Each row is a point on a landscape with many valleys, with its height.
From any point a ball rolls to the lowest of the 2 points nearest to it. It stops when none of these is lower. Distance is the straight distance between rows; heights are no part of it.
(601) height 201: [117 104 159 152 173 125 137 179  98 162  96 156 162 139 125 110 162 119
 117  90 112 112  57 131  83 177  92  94]
(948) height 241: [140 124 136 121 136 137 108  53 160 158  88 126 105 139  87 134 173 116
 114 148 186 167 159 104 145 121 117 165]
(646) height 364: [170 148 130 137 132 129 114  63  43 119 129 140 145  99 133 155 147 128
 115 126 147 159 168  86 147 196 153 167]
(318) height 402: [108 132 123 126 149 161 131 113  69 169 116 136 131  91  87 180 146 109
 127 120 136  69  92 134  54 146 124 121]
(887) height 152: [101 101  61  81 160 109 180 107  95 142 102 112 132 115  90 130 151 120
 130 147 133  76 141 172  90 131 135 134]
(131) height 301: [149 133  88 163  96  98 135 165 150 121 154 119 130 123 143 130  96 171
 137 137  92 108 120 152 135 157 142 126]
(966) height 115: [111 137  93 111 121 114 160  43 116 118 151 113  56 105 136 157  89 164
 123 186 119 109 119  94 101 171 143 151]
(693) height 451: [145 116  53 163 120  99 105 107  78 147 113 116 137  86 120 185 114 141
 133 160 133  89 146 160 108 171 168 135]
(833) height 550: [136 150 104 177 112  97  70 141  85 130 173 150 129  94 129 140 156 145
 147 163 149 149 180  89  96 122 144 164]
(949) height 442: [134 144 148 116 118 204 134 118 200 149 116 129 121 167 115 128 133  97
 141  85 102 133 123 133 165  75  98  70]
(992) height 633: [123  91 111  65 160 125 178 137 104 115  78  99 164 153 131  98 105  89
 106 112  97  97 146 204 153 120 140  94]
(728) height 546: [101 106 144 151 112 106  65 152 136 136 111 101 123  93 114 198  79 125
 111 170 138  85  76 152  69 105 153 120]
(588) height 455: [128 127 133 170 125 138  77 123 105 168  96 120 147  94  80 190 150 111
 127 135 155 115 108 130  80 130 136 118]
(1035) height 568: [141 111 128 113 130 180 154 116 167 135 100 121 125 151 141 102  67 109
 145  90  55 100 127 162 153 127 115  48]
(78) height 504: [143 103  95 154 137  93  98 118  64 151 109 123 162 107 117 154 156 107
 132 154 160 126 181 135 109 138 162 157]
(398) height 517: [122 130  94 120 118  88 122  81 167 138 133  94  89 123 140 162 126 132
 101 216 151 156 172 136 166 102 140 149]
(1022) height 251: [102 151  89 123 149 143 183 100 106 144 147 149  99 124  84 105 147 153
 145 114 118  90  90 111  67 179  88 123]
(394) height 384: [161 123  70 193  96  84  99 119 133 140 121 115 127 102 124 168  99 175
 139 155 122 124 121 141 126 188 158 137]
(736) height 505: [114 135 161 100 122 120 114 159 120 109 165 116 126 133 158 121 142 107
 113 165 111 136 192 112 136  61 146 142]
(98) height 492: [117 135  89 140 112 107 110  92 173 157 127  96  92 106 108 182 125 148
 114 190 136 116 135 157 117 108 144 142]
(70) height 816: [126 152 107 141 122 126 135 114  45 131 156 145  89  92 121 187  83 143
 138 129 103  74  91 123  53 185 140 135]
(612) height 760: [168 128 101 184  89  97  94 135 159 132 115 129 130 131 107 135 133 140
 138 123 164 188 132 131 157 125 126 155]
(528) height 632: [143 143  88 171 125 116 158 142 145 118 158 152 168 139 128  74 140 168
 168  88 135 133 111 136 154 188 121 141]
(648) height 45: [129 142 117 149 127 147 146 205 119 125 166 135 161 128 147  97 117 123
 147  87  74  98 124 159 127 124 110  90]
(824) height 651: [ 99 102 152  61 147 148 163 159 114 131  95  94 128 136 126 123 106  91
  99 120  92  77 121 181 109  85 125  86]
(258) height 443: [159 120 126 163 124 130 134  98 161 114 124 168 139 154 122  74 145 151
 156  87 196 185 106  98 184 176 120 174]
(905) height 113: [143 101 158 105 160 111 147  56 126 107 114 144 123 152 130  82 161 124
 120 140 179 181 153  68 165 170 137 175]
(825) height 539: [132 110 154 138 112  97  89 200  97 113 144  99 155 115 165 136 114 104
 121 150 115 137 179 137 135  80 163 131]
(264) height 502: [ 97 126 153 130 103 129  85 169 159 122 156  77 110 104 137 185  68 119
 108 166 104  90 107 164  95  61 152 114]
(174) height 796: [105 122 119 135 115  94 135 154 100 124 143 133  77 112 135 170  53 152
 138 152 100  64  77 143  50 157 139 133]
(320) height 689: [127 157 185 132 110 126  93 162 150 111 153 171 120 144 153 126 159 152
 129 129 130 171 112  63 128  93 112 135]
(571) height 400: [152 147 132 141 133 152 105 112 163 130 122 180 118 148 100  97 176 136
 147  94 208 187 131  75 153 125  85 171]
(759) height 266: [142  88 152  76 165 110 141  67  53 115  73 147 136 116 137 150 132 121
 102 151 116 125 122 100 109 175 165 128]
(435) height 437: [148 111 160  98 123 136 138 111 157 114 108 105 127 155 170 119  85 111
 113 139  83 151 157 136 187 109 149 101]
(1019) height 696: [ 98 110 211 132 137 158  94 198 124 144 111  89 166 121 125 141 143  73
 119 103 138 150 126 118 132  54 110  94]
(405) height 711: [152 127 200 151  93 104  69 173 132 110 113 146 130 133 152 135 127 129
 116 130 135 205 115  82 131  80 131 128]
(674) height 401: [113 155 156 109 107 175 126 139 197 141 149 112  99 140 114 157 125 125
 119 131 100 117 108 138 126  67 115 105]
(984) height 735: [178 141 147 175  71  92  82 156 157  94 113 161 128 138 150 133 119 159
 137 115 147 217 100  82 157 116 120 143]
(908) height 298: [150 185 113 125 131 160 114  35  94 141 136 124 107  95 110 153 147 143
 119 118 153 140 154  84 149 194 129 165]
(58) height 500: [130 109  71 142 145 100 148  75 134 134 124 113 138 137 118  96 148 119
 142 144 190 151 178 156 182 148 140 182]
(956) height 248: [121 150 138 132 117 170 112 178 147 137 168 133 139 138 123 122 171  94
 146  97 141 136 166 125 142  51 106 121]
(655) height 836: [106 147 109 143 118 126  93 105  78 141 169 124 102  78 113 206  99 129
 131 169 127  78 125 127  44 127 154 151]
(197) height 322: [ 97 144 144  65 165 145 194 112 133 100 149 145 121 166 110  50 169 132
 116 116 119 131 121  97 124 138  89 126]
(518) height 567: [154  89 167 131 113 106  95 194 107 111  82 106 156 126 182 126  69 117
 101 119  93 115 140 173 160 137 153  98]
(879) height 474: [139 109  99 160 136 117 157  59 143 115 123 131 143 145 129  58 135 134
 152 117 209 172 132 125 199 190 155 187]
(605) height 521: [121  99  77 107 150 101 156 103 128 149 106 102 147 135 106 126 168 102
 122 157 163 117 179 187 148 112 146 159]
(235) height 418: [111 181 128 163 103 156  77 134 193 156 138 148 102 113  88 157 170 156
 143 124 159 144  88 107  97  94  90 126]
(792) height 30: [ 99 145  81  92 132 114 166  54 162 117 163 108  66 115 133 115 134 162
 122 193 139 124 151  98 133 146 132 160]
(964) height 293: [ 91 155 115  92 147 158 205 120 166 132 144 133 102 159  93  82 150 151
 131 103 107 106  80 126 107 144  71 113]
(820) height 535: [135 120  93 127 132 175 153  78 179 117 132 152 125 157 150  79  88 110
 187  88  82 114 161 120 173 104 128  64]
(187) height 167: [105 135 140 125 135 137 143 182 127 142 156 121 142 131 118 115 157 117
 124 123 110 102 131 145 103  97 116 119]
(560) height 674: [130  95 159 172 118 127  90 212 117 145  99  84 179 123 109 136 139  73
 132  99 163 154 132 157 136  70 117 109]
(192) height 820: [121 131  62 102 118 130 199 106 155  99 154  82 104 137 136 108  82 134
 126 131  80 103 140 171 158 133 137 100]
(928) height 288: [ 83 116 170 118 182 126 146 159  55 146 122 164 114 122 137 123 134 120
 113 108 100  92  51 104  37 165  95  95]
(673) height 579: [142 149  77 163 118 104  85 101 123 138 156 142 111 106 117 124 158 139
 145 154 182 159 197 101 141 123 129 186]
(1060) height 188: [128 103 168  92 168  99 148  96  90 114 112 151 137 141 134  96 159 131
 115 147 123 143 144  84 111 156 135 145]
(538) height 778: [164 115 127 158 109 124 122 154 144 129 128 137 158 159 121 101 138 110
 142  96 157 170 150 151 172 107 121 151]
(545) height 611: [134  80 116 108 130 116 133 181 111 122  71  92 167 126 146 126  89  97
 108 113 100  75 145 211 157 132 154  91]
(447) height 776: [116 118 153 104 126  93 148 165 107 105 133 128  98 124 156 125  72 160
 109 151  79  96  93 132  90 150 134 121]
(1049) height 358: [133 156 117 121 122 161 137 108 211 140 128 137 114 160  92 107 175 138
 140 105 171 150 126 127 169 120  93 148]
(739) height 610: [132 142 115 184 144 129 129 168 117 145 158 183 171 147 123  82 184 138
 164  78 151 149 111 114 125 164  91 141]
(491) height 810: [143 143  53 144 106 150 178  93 188  98 167 103 130 144 145  94  93 140
 161 101 104 123 137 163 203 151 145 106]
(804) height 583: [134 141 119 179 128 103 103 192  92 135 173 159 165 118 133 105 168 139
 158 117 141 138 149 108 104 130 123 153]
(465) height 516: [157 103 157 128 130  90 129 173  95  90 128 130 165 139 191  89  91 134
 116 121  89 147 156 138 167 152 156 127]
(95) height 374: [128 191 127 167  70 145  74 174 180 114 140 154 112 121 116 155 164 136
 151 111 167 172 115 102 129  55  94 128]
(412) height 347: [137  71 172 101 139  90 113 114 115 129  57 131 124 129 141 160 105 134
  91 162 120 120  99 129 114 151 163 119]
(484) height 317: [137 159 131 170  85 157  85 195 144 113 145 134 143 125 121 137 155  87
 152  81 166 184 141 108 145  31  93 121]
(16) height 477: [121 138 141  77 134 151 145 113 141  94 169 130 113 155 163  93 132  94
 130 142  98 144 205  98 177  72 134 123]
(710) height 602: [136 164  60 147 117 124 103  86 182 127 153 137  97 117 119 107 150 169
 153 133 198 166 167 104 175 135 117 178]
(764) height 513: [110 105 149 148 129 145  64 131  84 145  95 120 146  78  99 225  91 102
 117 135 149  78  57 141  61 140 148 108]
(486) height 399: [136  98 155  95 124 113 136 120 165 130  71  93 123 150 140 150  97 125
  86 157 103 130 111 164 155 120 149 114]
(737) height 218: [144 173 132 129 111 149 119  37 100 129 142 126  85  91 125 188 101 157
 106 154 122 130 114  87 119 185 143 155]
(1048) height 740: [104 140 212 118 147 140 129 171 133 135 153 167 119 145 167 109 140 147
 106 112  87 133  59  89  93 124  88 105]
(911) height 324: [122 151 108  97 127 172 189  98 201 123 137 114 122 163 104  89 142 132
 135  97 117 123 107 142 170 140 100 116]
(656) height 718: [102 114 236 128 153 134  98 201 105 135 122 134 148 123 174 120 130 123
  99 109 105 136  79 111 100 106 107  93]
(211) height 473: [144 117 122 113 133 130 164 114 125  88 138 116 150 152 175  75  74 116
 138 112  76 140 164 140 192 139 152  99]
(852) height 206: [102 126  82  81 165 137 188  79  63 138 109 141 126 126  78 112 154 127
 130 116 129  88 116 133  68 166 108 122]
(400) height 652: [144 161  89 167 114 115 136 113 135 107 177 160 132 117 146  89 139 192
 169 119 140 140 118  76 138 200 131 154]
(513) height 795: [163 122  82 156 101 133 141 111 182 123 129 103 140 157 127 124 108 116
 145 108 139 161 147 177 214 120 139 131]
(172) height 424: [156 172 156 101 128 149 111  76  34 128 124 127 139  87 123 206 149 122
  82 129 140 139 128 114 125 169 151 163]
(1066) height 457: [114 159  93 152 107 144 121 110 188 169 150 125  94 112  78 158 146 163
 138 141 134 101 105 145  98 119 110 132]
(525) height 626: [150 170  74 160  97 131 116 139 168  96 174 163 131 143 140 110 144 153
 167  90 179 164 158 115 185 110 114 167]
(1047) height 97: [146  86 149 129 159 106 147 158 117 146  69 133 180 151 119 105 141 115
 115  98 129 112  93 166 127 173 121 107]
(788) height 759: [113 131 183  87 148 123 165 167  99 107 136 144 123 140 162  81 108 143
 106 113  69 122 103 112 100 135 105 105]
(336) height 646: [150  87 145 143 130 149 111 184 114 139  88  92 184 138 129 125 112  63
 128  89 126 122 163 190 166  92 139  90]
(708) height 348: [ 90 119 132  88 168 147 163 127  23 142 105 159 113 114 101 160 120 100
 127 102 117  73  63 130  38 159 113 100]
(652) height 302: [127 141 157 132 128 128  94  87 139 140 131 147 102 122 109 150 155 141
 119 163 143 144 135  82 105 127 130 153]
(798) height 365: [112 125 145  87 127 138 164 105 180 138 110 104  94 148 110 137 127 133
 101 151 105 110 106 146 123 107 123 123]
(468) height 183: [147 101 150 102 136 120 151  68 176 128  91 115 122 166 120 106 146 129
 112 142 159 172 130 117 174 146 126 153]
(876) height 96: [ 91 137  57  86 146 113 185  76 135 133 147 103  90 114 102 120 147 138
 123 172 133  92 159 151 106 122 122 147]
(699) height 506: [115 119 130  94 145 177 139 106 146 123 149 139 122 147 153  86 105  89
 156 113  64 109 194 116 139  69 126  68]
(732) height 453: [ 93 134 178 111 118 183 112 162 165 131 147  90 103 119 138 163  65  99
 119 124  86  83  95 159  98  59 122  78]
(749) height 544: [153  93 155 153 118  75  78 156  93 127  97 118 152 122 133 144 137 112
 117 156 158 167 159 120 122 108 158 151]
(331) height 670: [ 85  80 158  65 165 114 142 156  74 137  82 123 145 113 124 138 134 105
 108 147 126  78 105 146  71 104 141 112]
(140) height 671: [135 170 143 133 121 127 126 141 160  94 167 186 116 146 159 105 161 189
 151 117 137 160 109  48 141 151 105 148]
(507) height 691: [104  86 219  93 154 113 102 184  90 120 101 111 152 112 161 134 119 110
  91 147 122 111 124 128  98  94 147 113]
(205) height 200: [159 130  98 167 107 122 136 181 132 105 155 128 164 132 164 106  78 147
 150  89  71 114 128 172 166 162 141  99]

For each start below, name the point where the ball stops.
(174) | (798)
(1019) | (798)
(992) | (798)
(98) | (648)
(749) | (648)
(491) | (833)
(764) | (1047)

Call two points neighbours if one is among the 2 nearest of the other. Go from one point of each pair to the other, from neighbour to neighbour, staying as low as possible. Name the highest point that can't be avoided.
(798), (833) | (320)
(964), (16) | (749)
(798), (1047) | (728)
(648), (792) | (398)
(905), (798) | (486)
